Each row is a point on a landscape with many valleys, with its height.
From any point a ball takes the steepest step (drop divided by distance) to one of its 2 nearest points. It stops when none of these is lower. Distance is the straight distance between rows; heights are no part of it.
Z677: [ 10 -53 -17 -18  14  18 -17  -1   5  25  34  32  -9   0 -19  -5  -5  -9
  19  20   5  11  -8  -7  38 -15   9]  height 38.3
Z749: [ 21 -12   6 -36  -3 -21  24 -36 -19  19  -3 -18 -19 -19   5   9  19 -12
  -8   0  -4  -1  44  23   3 -14  -2]  height 23.7
Z612: [  5  -7  15 -18  -2   0  58  -8   1  -6 -38 -10  47 -13 -73  32 -32  -6
 -44   3 -20 -13 -16  -3 -23  -6  -2]  height 13.7
Z140: [-15 -17  20  46  34 -33  23 -36  15  54 -13 -48 -24   4 -23  39  -7 -19
  31 -41  12  17  28  29  21 -15   8]  height 40.8
Z623: [ 10 -44  69  53  -2 -21  -2   0  33  30 -28 -24 -44  15   2   6 -17 -18
   5 -26  -1  11  28  -8  58  -3  24]  height 53.2
Z85: [ 11   5   8 -30   8  15  26  48 -50  33 -12 -12 -15 -15  31 -37 -11  14
  11  35  16 -18  19 -18  11 -34   4]  height 23.5
Z546: [  4  -5   4  15   7  14  -6 -36  13   9  -2  13   3 -13 -16  13  -8   9
 -11 -28 -11  16   9  31   8  -1 -13]  height 39.8
Z666: [ 42 -33  -7  46  36   5  11 -46   4  40  -2  19   2 -25  -3  38 -40  19
  22 -34  -5  19 -12 -16  38 -28  17]  height 66.7
Z413: [ -3 -46 -25 -32  -5  -1 -30  -8   7   0  49  19   2  13  -6 -20  22 -44
  11  31  31  10 -14 -18  42  -4  18]  height 42.4
Z6: [-29   4  14  10  43 -20  49  -1   7  34 -13 -44   9  18 -81  10   1   5
 -22 -25  -2  -2 -16  21 -23  16 -30]  height 41.3
Z635: [-16  -2  14  15  -9  12 -32  25 -12  21   1   5 -43  35 -12 -20   5   9
  20   2  10   2  27  18  28  21 -10]  height 44.0
Z671: [  7  21  -4  28  -9   2 -61 -25   9  13   6   7 -40   9  21 -22   6  14
  36 -46   3  34  10  23  36  -3 -16]  height 47.3
Z601: [ 44   3 -24  23  -8  -7  27 -50   4   0 -35  19  49   8 -25  66 -41 -25
   1 -19  -3  18  -3  28   6  -5  -7]  height 31.1
Z684: [ 17 -11  -9  19   8  -2  56 -41  15  17 -25   8  59 -18 -44  71 -49 -18
 -14  -9  -8  -4  -9  14  -1 -14   0]  height 26.0
Z134: [-12 -39  15  24  17  10  -4   6  -7  48  -8  -7 -30  -9  -7  34  -7   3
  23 -27  -9  31  54  43  29 -13  -3]  height 66.3
Z406: [-14 -30 -36 -49   4  -4  -3  16   0   6  64  23  -8  18  22 -29  38 -17
  26  32   9  18   5  -9  21  -4  -9]  height 46.6
Z13: [ -8  14   7 -22  22   7  31  44 -25  17  30 -27  -6   1  37   0  15  47
 -46  19 -14 -38   8 -22 -26  -7 -16]  height 51.5
Z885: [ 23 -21  50  50 -13   1 -35  -4  16   8 -22  -8 -33  19  21 -10 -20 -21
  19 -26   5   9  26 -23  56  -3  31]  height 55.8
Z734: [  7  -6  -6 -19  -2  37   4  25 -33 -49 -19   5  40 -10  32 -17 -20 -16
  -4  31  39  -8 -33 -13 -12 -29  26]  height 31.2
Z269: [ 45 -19  14  53  11  22 -43  -8 -12  10 -12  23  -8  11 -10   8 -43  -2
  36 -37   9  13   3 -30  63 -22  30]  height 60.3
Z500: [ -5   0  -6  23   1  19 -44 -22  19   6   2  27  -8   0   8   1  -9  22
  17 -31 -27  27   1  33  19   0 -17]  height 43.5
Z285: [  7 -45  -1  21  22  -6  19 -11   1  45  -9   9 -22  -3 -28  45 -29   1
  45  -9  -2  27  23  25  34 -27   7]  height 63.3
Z279: [ 17 -53  13 -20 -21  11 -18 -21  -1  -6  19  10 -13   5  -2  20   8 -55
   4  16  13   6  31   0  45  -5  41]  height 59.3
Z99: [ -1  -1 -19 -20  17  19 -17  -6  16   2  40  15  21  -7  10 -19  18  12
 -17   3  -6  21 -42 -13   3   4 -13]  height 82.1
Z229: [  5  37 -29  -9 -19 -23 -12  17  23   9 -14  26   0 -45 -26  -1 -24  15
  37  18 -38  -2 -35 -28 -12 -18  -2]  height 46.2
Z507: [  2  16   2  -9   5 -24   7  -8 -13  39  11 -19 -43   5  -7 -31  24  13
   3  -3   1  -2  16  10   4   2 -29]  height 62.1
Z620: [ 30   4  18   0 -13  21 -16  -7 -29   1 -17   4  -2   0   9 -11 -14 -13
   9   0  30   1  14  -7  31 -28  28]  height 30.5
Z398: [  0   8  46  24  -4  16 -13  -8 -15  -7 -29 -14 -13  13   1 -28   4  -5
 -40 -12  17 -24  21  -3   5  23  20]  height 37.0
Z998: [-28   0 -20  -2   5  28   4  78 -30 -22  -3   1  -3   8  56 -20 -17  12
  32  39  26 -14  -4 -10 -12 -17  -4]  height 68.6
Z785: [  9 -17  19   6 -33 -31  15 -29  12  -5 -27  -3  -1  29 -52  23 -10 -60
  -1  13  24  -4  27  26  21   5  13]  height 53.8
Z703: [-15 -29   1 -27  -5  -4  -5  26 -12   9  40 -19 -12  15  37 -36  20 -34
  -9  41  48  -1  17 -30  39   1  21]  height 27.5
Z477: [-43  -2 -20  18  11  29 -35  72  -4 -12  19  13   8 -19  52  20 -10  18
   7  30  -6 -38  -7 -32 -27   9  15]  height 21.6
Z379: [ 28  16  -4  16  -3  40 -32 -12 -21 -44 -22  35  51  13  -3 -16 -38  -7
   2 -13  15 -10 -45 -19  16 -26  22]  height 74.1
Z27: [  4  29 -21 -47  -6  -7   8  11 -12  -5  24  -5   5  -7  46 -31  27   3
  13  23   1  16  -6   2 -14 -15 -20]  height 53.9
Z117: [ -6   5  30  13  14  42  -1  23 -22 -16 -10  -1  15  30 -40 -22   6  17
 -54  -4   4 -25 -38 -23 -19  37  13]  height 16.8
Z226: [ -4  59  -4   9   6   9  -7  39 -12  -4  25 -31 -12  35  16 -50  19  35
 -13  -6  32  -2 -37 -24  -9  15 -18]  height 47.8
Z711: [ -1 -26  -2 -34 -13  32  11   6  -6 -25   9  28  28   5 -32   2   1 -20
 -22  34 -11 -10 -22 -10 -12   0  15]  height 65.5
Z955: [-32   3 -35 -14 -14 -26   4  24  12   2   8  36   0 -44 -16  31  35  -6
  29   4 -45 -12  50 -18 -34  24  11]  height 49.9
Z862: [-27  15  27  14   8  29  -1 -10 -15  -8  -4 -22  -7  10  23  12  20  31
 -50 -23 -20  -3  25  43 -31  34 -22]  height 60.9
Z867: [-26   6 -25  -9  -7  14   3  51  -4 -58  45 -16   1  37  58  -5  29  10
  -2  17  25   0 -26  -2 -42   7 -31]  height 62.6
Z964: [  7 -17 -13  25  33 -16  22 -68  31  17  17  11   9  -9 -53  16  -5  16
  -6 -24   0  19 -48  14  -2  11 -11]  height 69.4
Z225: [-12 -10 -16   2  26 -24  29 -60  38  26  30  -2  -7 -18 -27  13  20  22
  -4 -19 -24  28 -30  27 -20  11 -36]  height 65.1
Z544: [-27  15  -4  14 -10  13 -11  71  10   5 -13   9  -5   8 -25   7 -13  45
   7  21 -41 -19 -25 -28 -37  23  -9]  height 30.6
Z410: [-11 -16 -29  -8  -6   9 -54   3 -10 -14  32  -3  -3   4  51 -24  16 -18
  43  -4  32  37  -2   4  54 -21   3]  height 53.0
Z957: [ 18 -28  -9 -37 -20 -16  19 -31  -2  -6   0  15  -1  -5  -7  25  14 -28
  15   5 -14  13  54  54   2 -11   0]  height 18.5
Z56: [  1   9  29  19 -36 -11 -39 -53  29 -34 -16  -9 -11  25   8  -4  12 -28
 -20 -31   9  10  21  36  16  32  10]  height 53.1
Z664: [  3  -5 -38 -47 -29 -22  10   0  33 -17  16  34   5   8 -32  -8  23 -11
  24  18 -46  17 -29   0 -22  -2 -29]  height 86.5
Z796: [-25  21 -32  -1   6 -15 -19  33   0 -12  54 -19  -6  26  27 -52  19  11
   7  11  52  20 -31 -27  34  13 -18]  height 55.0
Z906: [ 32  -5  -6  31  -3   6 -10 -60  15  -4 -11  15  19   3 -14  45 -19 -12
   0 -46   1  28  16  34  18  -1   2]  height 35.7
Z655: [  3  12 -30  -3  -7 -32 -39 -18  27   3  29   3 -21  18   2 -56  13 -21
  40   2  34  24 -43 -16  51  -9 -11]  height 62.3
Z476: [-26  -4 -13 -17  -6  -6   4  25  13  -5  61  10 -26  54  -2   3  48  25
  -7   1 -27  -3  12  19 -21  33 -35]  height 68.0
Z93: [ 55  33  15  19  -5   1 -17 -66   1 -17 -14   3  25  -4  10  -8  -9  -8
 -32 -45  15   2  -3  -6   4  -5  16]  height 45.7
Z547: [ -3   9  15  27 -17  -6 -23  -8  -2   7 -27  10 -29  23 -36  -1 -12 -12
  30 -18  11  17  25  40  27   0  -4]  height 47.6
Z845: [-16 -12  -3 -36  -7 -11   8  22 -21   1  55 -16 -21  28  43 -26  48 -21
 -11  37  34 -15  33  -9   8  14   3]  height 31.5
Z777: [-18 -15  -7 -35 -17  -4   3   8  -1 -15  27  20 -19  31  11   0  45  -3
   8  15 -26   3  41  38 -18  26 -26]  height 69.8
Z830: [-13 -52 -10 -45 -14  30   3  26 -10 -22  21  41  15  15   0   4  10 -22
   9  45 -14 -11  12   2   0   1  17]  height 63.4
Z144: [-27   2  14   9  17  25 -12   8 -13  15  37 -11 -23  21  34  12  25  44
 -40 -15 -15 -13  34  29 -13  28 -22]  height 63.5
Z365: [ 11  50  36  14  -5   7  -8 -10 -18 -12 -27 -35  -9  14   7 -49  15  12
 -40 -20  20 -21  -8 -11 -12  19  -2]  height 40.7
Z186: [ 14  -2  28  -2   1  37 -14 -13 -30 -14 -21  -5   3   1  18  -9   1  -2
 -26  -6  12 -16  18  10   6  -4  27]  height 33.8
Z910: [-17   5  -2 -13 -19   5   3 -28  27 -29   4   4  18   9 -26  18  18  -4
 -20 -19 -35  29   3  54 -35  32 -28]  height 58.5
Z195: [  2  -8   6 -14  -9  24  -9  10  -6  -9 -22  19  10 -37  27  15 -24   4
   1  21 -24 -12  18   8 -11 -21  23]  height 18.2
Z892: [-34  -3  10  14  13  21  -1  24   8   7   2  -8  18 -44  11  36  -8  32
 -51  10 -47 -31   9 -19 -33  28   9]  height 11.3
Z793: [-16 -40  45  61   1 -36   6 -22  55  26 -22 -21 -28  37 -10  28 -15 -40
  26 -27   5  28  20  21  45  -1  13]  height 49.6
Z633: [ -5   2 -38 -41  -4 -10  -2  14  25  -5  47  20  15   0  -1 -23  18   4
  12  24 -19  27 -54 -23  -8  -6 -27]  height 84.2
Z253: [-23   6  -1 -34 -20 -28  27  27  -2 -18 -32  10  -5 -18  30  22  23  -1
  18  14 -45 -19  62  31 -42  10  -5]  height 61.9
Z915: [-23 -34  17  57  30 -12  10 -23  31  48  -4 -29 -11  25 -34  43 -11 -39
  40 -39  18  15  20  44  28   0  17]  height 45.1
Z83: [ 36   9  18  56  17 -38  34 -69   4  22 -41 -31  13   7 -20  34 -32 -24
  -7 -49  21  -3  11  -5  20  -6  12]  height 58.2
Z36: [-13  34  16  -3  -5   2  17  16 -15 -15 -14 -32 -17   7  39   8  22  47
 -26  -6 -34 -21  23  30 -51  12 -34]  height 57.7
Z350: [-45 -12 -44   4  -9  10 -36  48  -4 -59   1   5  23 -39  72   1 -11  -8
  35  27  17  -3 -28 -12 -15  -3  -5]  height 65.7
Z218: [-17  17  14  15  39  -9  39 -24   5  39 -33 -41  19 -12 -30  27 -23   6
 -10 -43  -8   3  15  37 -11 -19 -31]  height 28.7
Z512: [-29  21 -37 -11 -16   3 -29  31   8 -54   2   5  29 -40  49   1   3  -7
  21  20  -7   0 -39 -25 -35  -3   2]  height 67.8
Z113: [-28  -5 -11  -5  -7  27  -6  49  -1 -27  42  11  -9  42  23   2  24  26
   0  16 -19 -13  -7   4 -29  20 -25]  height 65.4
Z782: [  4 -16   6  -7  26  26 -18  -6 -20   7  26   2  28 -16  40 -21   4  -4
 -28  -1  43  19  -9 -33  28 -15  26]  height 39.2
Z180: [  1   8  31 -28  -3  18  45  -2 -26 -20 -37 -27  31 -10 -38  11 -11  13
 -59   1 -23 -22 -12  -4 -35   5  -1]  height 19.0
Z652: [ -4  -2  -7 -38 -28   4  -7  14  -9 -45  -7  12 -18  19  54  -3  40  -5
  29  11 -21  -7  31  58 -44  20 -18]  height 67.1
Z245: [ 63  12  11  40 -11 -44  24 -70   1  12 -41  -7   0  12  -8  27 -24 -34
  -1 -21  22  -3   5 -18  26  -7  21]  height 61.4
Z912: [  4 -44  30  12 -26 -22  -4 -34  29   4  -5  -9 -22  16  -9  20   2 -47
  -7  -6   9   9  33  18  40  12  25]  height 56.7
Z330: [  5 -34  32  34  27 -35  17 -45  10  46   1 -40 -49 -25   7  23  11  -4
   7 -36   4  21  30   0  38  -9  16]  height 34.9
Z575: [ -1  47  -5 -11  10 -12  11  20 -17  31  26 -22 -38  16  26 -30  24  45
   1  -7  -9  -3   9   7 -10   2 -42]  height 58.7
Z886: [ -7  12  22  14 -19  14 -55 -29  12 -38   1  -9  -6  29  44 -37  20 -19
 -15 -16  21  -7  -2   5  14  27  15]  height 56.3
Z206: [-15  34 -31 -14 -22  10 -23  26   2 -52  -9  -4  29 -11  37 -23  -5   7
  20  13   4  14 -65 -11 -26 -11 -16]  height 69.7
Z510: [ 69  24   9  32 -34 -32 -11 -41   3  -9 -35   5  -7  22  -1   0 -27 -35
  21 -17  26   1   0 -22  44 -12  23]  height 64.4
Z552: [-10  -8 -31 -47   7 -10  17  40  -1  17  48  16  -5   3  43 -24  24   5
  22  35  -5   3  13 -14  -2 -18 -19]  height 50.2
Z827: [ 39  -7  -2  26  33 -22  27 -72  16  19   6  10   6  -6 -47  -4 -13   4
 -12 -18  18  -4 -50 -28  10  -5  11]  height 73.6
Z490: [-27   7 -29   5 -13  21 -18  44 -23 -21   4  10  10 -37 -16  36  17   5
   6  17 -22 -31  -7 -54 -73  29  33]  height 41.8
Z319: [-27   2 -16  -6  -2 -15  16 -20  42   4  26  -3   6   1 -29  22  24  15
 -18 -21 -46  35 -12  36 -40  30 -52]  height 61.0
Z863: [  5  40   9 -32  -4 -20  30  16 -14   4 -38 -19   9 -51  -1   1 -11  24
 -18  14 -41 -25   0 -20 -36 -19  -9]  height 20.2
Z781: [-30   9  15  12  16   0  25   1  13  28 -30 -18  20 -25 -19  26 -26  19
 -23 -17 -34   2  16  28 -22  -2 -25]  height 23.1
Z215: [-24  32 -20  16  -8 -15  -7  64   5  17   1  -7 -12  -5 -31  24   6  51
   4   7 -42 -25  -4 -50 -58  34   2]  height 34.5
Z34: [ 19  36   2   0   6  17 -19 -24 -28 -52  -9 -12  42 -21  58 -36  -2   1
 -20 -20  54  17 -30  -6  -9 -17  12]  height 38.0
Z354: [ 40   6  -5  38   9  32 -28 -24  -3 -10 -22  51  42   5 -23   1 -58  15
   4 -33  -9  -1 -31 -21  21 -21  12]  height 73.1
Z482: [ 26   9  43  36   9 -32  22 -71  15   5 -37 -40  16  -1 -17   8 -23 -20
 -48 -51  16 -18  21  -5  11   4   9]  height 54.3
Z81: [ 20   9   9 -28 -28 -44  41 -34  -5 -20 -26 -15  12  21 -53  18   7 -47
  -9  -1   9  -5  23  48  -8   2 -11]  height 56.9
Z266: [ -2  -5   3 -19 -29   7  17  28  -9 -31 -40  24  17 -33 -13  20 -24 -13
   5  41 -27 -36  13  -8 -40  -6  30]  height 23.3
Z275: [-16  12  -7  -4  -6 -19 -33   0  28   7  40  -8 -23  29  21 -54  27 -12
  -2  13  31   8 -28 -22  36  17 -12]  height 58.6
Z494: [-18  -5   5 -21  -4 -23   0  21   0  22  53 -14 -47  40  14 -27  42  -4
 -14  25  16 -20  30  -3  13  28 -11]  height 35.5
Z658: [ -2  14  43  13  17  26  19   3 -26   3 -34 -21  17  11 -47 -15  -6  24
 -63 -15   3 -27  -8 -10 -16  24  -2]  height 21.5
Z420: [-11 -45  -9  19  28 -21  36   3  20  51 -14  23   0 -19 -41  47 -42  -2
  42  16 -18   9  12  25  12 -29   0]  height 59.7
Z432: [-22   0 -28   4  -3  25 -25  41 -14 -60  -6  -9   8 -10  91  -6   4  -3
  17  15  28  -3 -17  17 -32  -4 -23]  height 63.2
Z726: [ 21   4 -13  -4  24  14 -14 -39  20   2  26  31  34 -15 -10 -14  -5  10
 -24 -17  -2  19 -57 -24  10 -13  -3]  height 79.8
Z589: [-17 -31 -21   9  10 -28  28  20  34  34 -11  39  10 -36 -61  37 -35  -2
  39  26 -34  -3   4   0  -2 -10   0]  height 55.5
Z826: [  6 -32  -7  -7   2  -9  57 -15  26   7 -14  14  43 -26 -72  43 -40 -17
 -16  17 -23  -8 -21  -1 -11 -10  -1]  height 19.6
Z687: [-25 -51   1 -31  -4  13  25   1   3 -12  31  18  13  30 -40  12  34 -24
 -31  20 -17   2  25  21 -16  40  -5]  height 69.3
Z55: [ -4   0  12 -14  27  17   6  24 -30  24  34 -19   1   5  24 -22  16  20
 -46  18  24 -23  -4 -22   3   5   5]  height 47.5
Z4: [ 12  14  10  -4  14  38  -4  -4 -32 -31 -10  -4  42 -19  39 -29  -7   1
 -28  -1  46   4 -29 -27  -9 -22  22]  height 34.8
Z901: [ -1  42 -25   4  20  -7  -1  41   1  16  45 -22  -9  23   8 -53  15  28
  -5   9  39  10 -46 -37  14  11 -28]  height 51.2
Z377: [ -2  57  24  13   2   2  -7  11 -11  -1   4 -32 -18  41  -8 -47  25  32
 -37 -17  16 -14 -31 -20 -16  40 -18]  height 44.4
Z211: [ -2  -1 -13 -16  -2  30 -40  -1 -20 -61   3 -10  12  -7  89 -12  19 -13
   6  -5  32  11 -12  36 -24  -1  -6]  height 61.1
Z495: [-14   2 -34   2  -4 -26 -11  10  42  17   6  32   1 -46 -44  20 -12   8
  28  13 -47   4 -24 -22 -13   2  -6]  height 50.1
Z251: [ 11 -33   9  35  33 -47   4 -42  21  46   9  -6 -57  -1 -20   0   4  13
  51  -4  12  19 -12  -3  43  -5  13]  height 70.0
Z488: [ 40  38  20   8 -36 -21 -17 -70  19 -42 -23  -8  14  11  -1  -4   5 -26
 -38 -34  15  -4  -2  29  -5  26  12]  height 49.7
Z393: [ 21   1   2  24 -28 -15  -7 -21   0  -3 -38   5   1  35 -30  41 -18 -44
  24 -19  19  18  39  52  28  -3   7]  height 50.8
Z566: [  1  31 -36  -3   2  -6 -30 -14   7  -8  25   2  13  -2  15 -49   5   2
  23 -16  34  39 -44 -12  36 -18 -20]  height 65.6
Z733: [ 13  -7 -10 -35   0   6  15  36 -22  23  -4  11   2 -38  36 -13 -24  -2
  31  43   1  -2  17 -25  14 -53  18]  height 18.7
Z559: [  9  -2  11  -8 -15  12   2   7 -19   3 -39  10  -9 -21  10  16 -23  11
  21   5 -17   2  38  38   1 -24   8]  height 22.4
Z237: [-10 -11  15 -16 -11   5  -7  11  -4  -2  14  -1  -5  22  -8 -42  12 -37
 -20  37  39 -16 -15 -31  27   9  27]  height 23.0
Z549: [ -7  -1  12 -10  11  36  -1  27 -11 -16  27  -3  20  37 -28 -28  23  11
 -48  15  20 -10 -52 -41 -19  31   5]  height 12.5
Z797: [-15 -31  29  52  19 -32 -17   4  45  46 -20  -2 -48  38 -37 -20 -10   1
  23   1  15   3  -3   2  42  25   0]  height 77.5
Z616: [  3   1 -19   4 -11   6 -63 -17   6   3  28  -1 -34   9  45 -24  22  -8
  47 -22  13  34   9  15  53 -10  -3]  height 50.4
Z674: [-26 -23  17  16  12 -12 -16  16   8  46  16 -14 -52  32  -3 -10  21   5
  -9   3  10  -2  36  12  29  33  -9]  height 40.5
Z924: [-26  18   4  16  11  -6  31  14  35  22 -27 -26  26  14 -79  18 -14  17
 -19 -26 -29  20 -37  18 -39  15 -38]  height 46.4
Z446: [-18  30 -13 -10 -21  -1  -3  26 -16 -53  34 -32 -15  39  49 -38  42 -13
  -7  14  49  -4 -24  -2 -25  24 -18]  height 59.8
Z951: [ 42   0 -16  19  38   0  -3 -43  16  13  13  30  25 -10 -36 -18 -24  15
  -9 -18  12   5 -65 -40  16 -22  11]  height 77.1
Z474: [-40  -5 -24 -10 -15 -32  16  21  40   4   8  24   4 -23 -22  31  25   0
  11   4 -57   3  35   2 -33  25 -12]  height 54.0
Z9: [  4 -12   4 -13  47  17   2  22 -22  35  30 -11  14 -18  30 -31  -1  17
 -31  18  50   5  -7 -49  31 -13  17]  height 43.2
Z480: [ 24 -20  -6  -2  13  18 -20  -6 -11  25   7  16 -11 -11   8 -12 -11  -2
  24  -2  15  15  -7 -17  43 -35  16]  height 34.3
Z649: [ 18 -31  13  -7  24 -24  35 -45 -14  42  -2 -38 -33 -36   8  36   4   1
   7 -24  -5  17  47  19  23 -32  -2]  height 29.4
Z331: [ 38 -12 -13  35  23  19  -4 -23  21  20 -18  47  27 -29 -19  31 -65  16
   7 -15 -18   0 -28 -27  29 -26  17]  height 70.3
Z268: [  7  42 -17  10  25   6 -20  12  -5  -1  11  -2  20  -7  15 -64 -17  24
   5 -21  40  26 -52 -35  25 -19  -7]  height 68.7
Z935: [-20  31 -28   3 -28   0 -17  50 -11 -20 -13 -13  -2 -10 -24  17  10  26
  14  13 -24 -25 -23 -66 -83  26  19]  height 38.6
Z66: [ -6  21 -10 -34 -35 -23   6  24   4 -32 -24  16 -19 -15  46   0  23   2
  40  12 -39  -6  40  39 -41  10 -11]  height 64.6
Z294: [ -3  45   1 -20  -4  -2  27  28 -18  -3  12 -31 -13   2  47  -7  25  42
 -27   5 -28 -20  -1 -10 -46  -3 -29]  height 54.7
Z380: [ -4  42 -27  -1 -32  -6 -22  34   5 -11 -15  15  10 -37 -45   6 -12  13
  30  16 -33  -9 -38 -50 -42   5  20]  height 42.5
Z933: [ 22  17  -4 -15 -25  -1   2 -17   0 -12 -10  18  -5  15 -49 -16  -2 -10
  12   4   0   6 -20  13  12  -9 -13]  height 62.4
Z990: [ 43  47  25  12   6  -3 -19 -43 -15 -12 -10 -14  24 -14  32 -41   0  -7
 -35 -36  35   2 -11 -20   2 -21  25]  height 42.3
Z88: [ 29 -20  36  45  14  34 -44   8 -15  17 -17   4 -20  -2   6  -1 -23  -1
  20 -41   8  15  30 -18  54 -16  37]  height 58.3
Z769: [-32   8  -3  19  15  36 -25  47  -9  -7   1   3  14 -42  42  21 -11  20
 -28  25 -10 -42 -12 -38 -39  12  25]  height 17.6
Z784: [ 21  18   4 -29 -29 -24  31 -21  -3 -20 -15  -3   7   9 -57   0  10 -17
  -5   3  -9   7  -1  31 -20   2 -18]  height 59.5
Z52: [ 45 -31  11  70  26  -8  -7 -26  -3  24 -15  21 -17   8 -25  28 -37  -3
  38 -42  10  18  -1 -25  49 -13  26]  height 63.0
Z920: [-32   1  11  -3  -8  10  22  12  13  -4 -22  -3  27 -24 -18  29 -11   8
 -27   6 -43  -9  15  13 -41  17  -6]  height 17.7
Z873: [ 39  38  19   7   5 -18  23 -75  -7  -3 -27 -30  15 -20 -15   4  -8  -1
 -49 -49   5  -6   5  14  -4  -2  -6]  height 50.0
Z609: [ 11 -54  -2 -45 -12  27   3   9 -20  -5  12  33   3  -4   1  11   1 -30
  12  38  -4   1  37   7  18 -23  27]  height 61.6
Z515: [ 50  35  -9   6 -29  -5 -13 -30 -14 -13 -28  27   0  24 -31 -11 -25 -15
  33  -8  22   1 -21   2  32 -19   1]  height 64.9
Z96: [ 35  14  22  14  -7  12   1  -6 -29  17 -47   6 -10  -6  -7   9 -37  14
  18 -17   4   2  29  19  22 -34  14]  height 26.5
Z444: [ 16   0  -7 -16 -19   8 -14  22 -11   2 -22  25  10 -58  31  16 -40 -11
  33  33 -13 -17  27 -15   7 -47  43]  height 13.6
Z926: [-35   3 -14  25  19  31 -39  91   8   4  11  20   0  -1   6   7 -20  43
  11  30 -23 -36 -21 -41 -14  22  11]  height 26.2
Z981: [-33 -10  -5 -26   1 -22  38  41   2  10   3   5  -4 -15  19  26  20  21
 -10  20 -51 -34  59 -10 -34  10  -8]  height 58.0
Z296: [  4  10  22 -29   5  13  30  39 -54  12 -30 -19  -9  -9  25 -19  -8  20
  -5  32  -8 -39  31  -6 -13 -25  -1]  height 20.4
Z916: [ 14  33 -18  -5 -11  26 -32  -9  -1 -54  -5  17  35   9  -1 -28 -10   0
  12  -9   9  10 -62  -6   1 -16   0]  height 72.0
Z111: [-33   6 -38  -6 -15  -5 -22  41   4 -14  20  29   1 -31   4  27  26  -1
  27  21 -38 -25  11 -39 -44  21  19]  height 45.5
Z921: [ 25 -26 -23 -52 -30 -16   9 -21  18 -21   4  40  18 -32  20  37  -7 -28
  19  28 -28   2  33  28  -2 -28  20]  height 12.4
Z411: [ -5 -13  11 -18   3   0   6   1   4   5  22  -4  -6  23 -44 -34  24 -15
 -45  24  19 -16 -31 -30   4  29   6]  height 18.0
Z540: [-13 -40  11 -25  -9  30  19  -8  -6 -24  11  12  27  15 -53   9  12 -22
 -46  22  -6 -12  -5   7 -13  28  10]  height 67.3
Z564: [  7  -1   5   9  21 -25   1 -33  12  44  10  -8 -40  -2 -17 -24  12  10
   7 -12  12   6 -12   1  16   0 -11]  height 65.3
Z28: [ -7   4  11  -1 -25   8 -19 -36  12 -35  -2   1   4  20 -21   8  23 -25
 -20 -18  -1  12  13  50 -13  39  -8]  height 55.9
Z434: [-16 -34  18  28  20 -49  16  -9  19  52 -14  -8 -54  21 -53  -8   0  -4
  34  15  20   2   2   7  31   3   4]  height 74.3
Z721: [  4  38 -16 -43 -21 -10  19  24 -34 -43  10 -32  -7  14  46 -47  34 -17
  15  22  44   5 -11   5 -28  -2 -17]  height 57.1
Z742: [-23 -24  12  21  15  22 -16  31  -2  44 -15   4 -24 -13  19  31 -22  32
  11 -14 -34  19  54  34  14  -6  -9]  height 68.8
Z453: [-20  -9   8 -27  14  -3  41  32 -16  21   2 -16  -3  -7  11  11  11  30
 -34  20 -38 -30  35  -9 -26   7 -20]  height 54.9
Z141: [-24  -8  11   0  52 -11  62 -37  14  38 -13 -49  30 -10 -50  37 -20 -10
  -8 -26   0 -13   2  26 -17 -15 -25]  height 34.4
Z660: [-36  -1 -30  13   5  12  21  77 -19 -50  34 -21  -5  10  70  -7  -6  31
   3  28  44  -4 -18 -17 -24  -9 -27]  height 65.8
Z162: [ -1   2  -5 -18 -15  16 -37 -21 -16 -40  11  -6  -2  10  56 -19  34 -23
  -3   1  27   6   3  29  -6  15   9]  height 58.9
Z600: [-33   8 -25 -13 -10 -31   9   1  46   9  18  18  -4 -11 -13  24  21  20
  11  -1 -62  22   3  12 -32  22 -39]  height 57.4
Z530: [ 26  -3   7 -38 -22  21  21  23 -26 -49 -42  15  30 -25  11   7 -22 -23
  -2  45   0 -37 -15  -5 -34 -22  31]  height 27.2
Z35: [ 24  25  19 -39   0   4  29   2 -43  -3 -38 -26  -2 -27  19 -10 -12  16
 -15  19  -8 -24  22   6 -14 -30   0]  height 16.3

Where does a ball stop that starts at each point below?
Z52: Z921
Z510: Z444
Z915: Z921
Z434: Z13
Z671: Z612
Z9: Z444
Z777: Z13
Z393: Z549
Z113: Z620
Z432: Z444
Z633: Z892
Z990: Z444
Z660: Z620
Z474: Z892
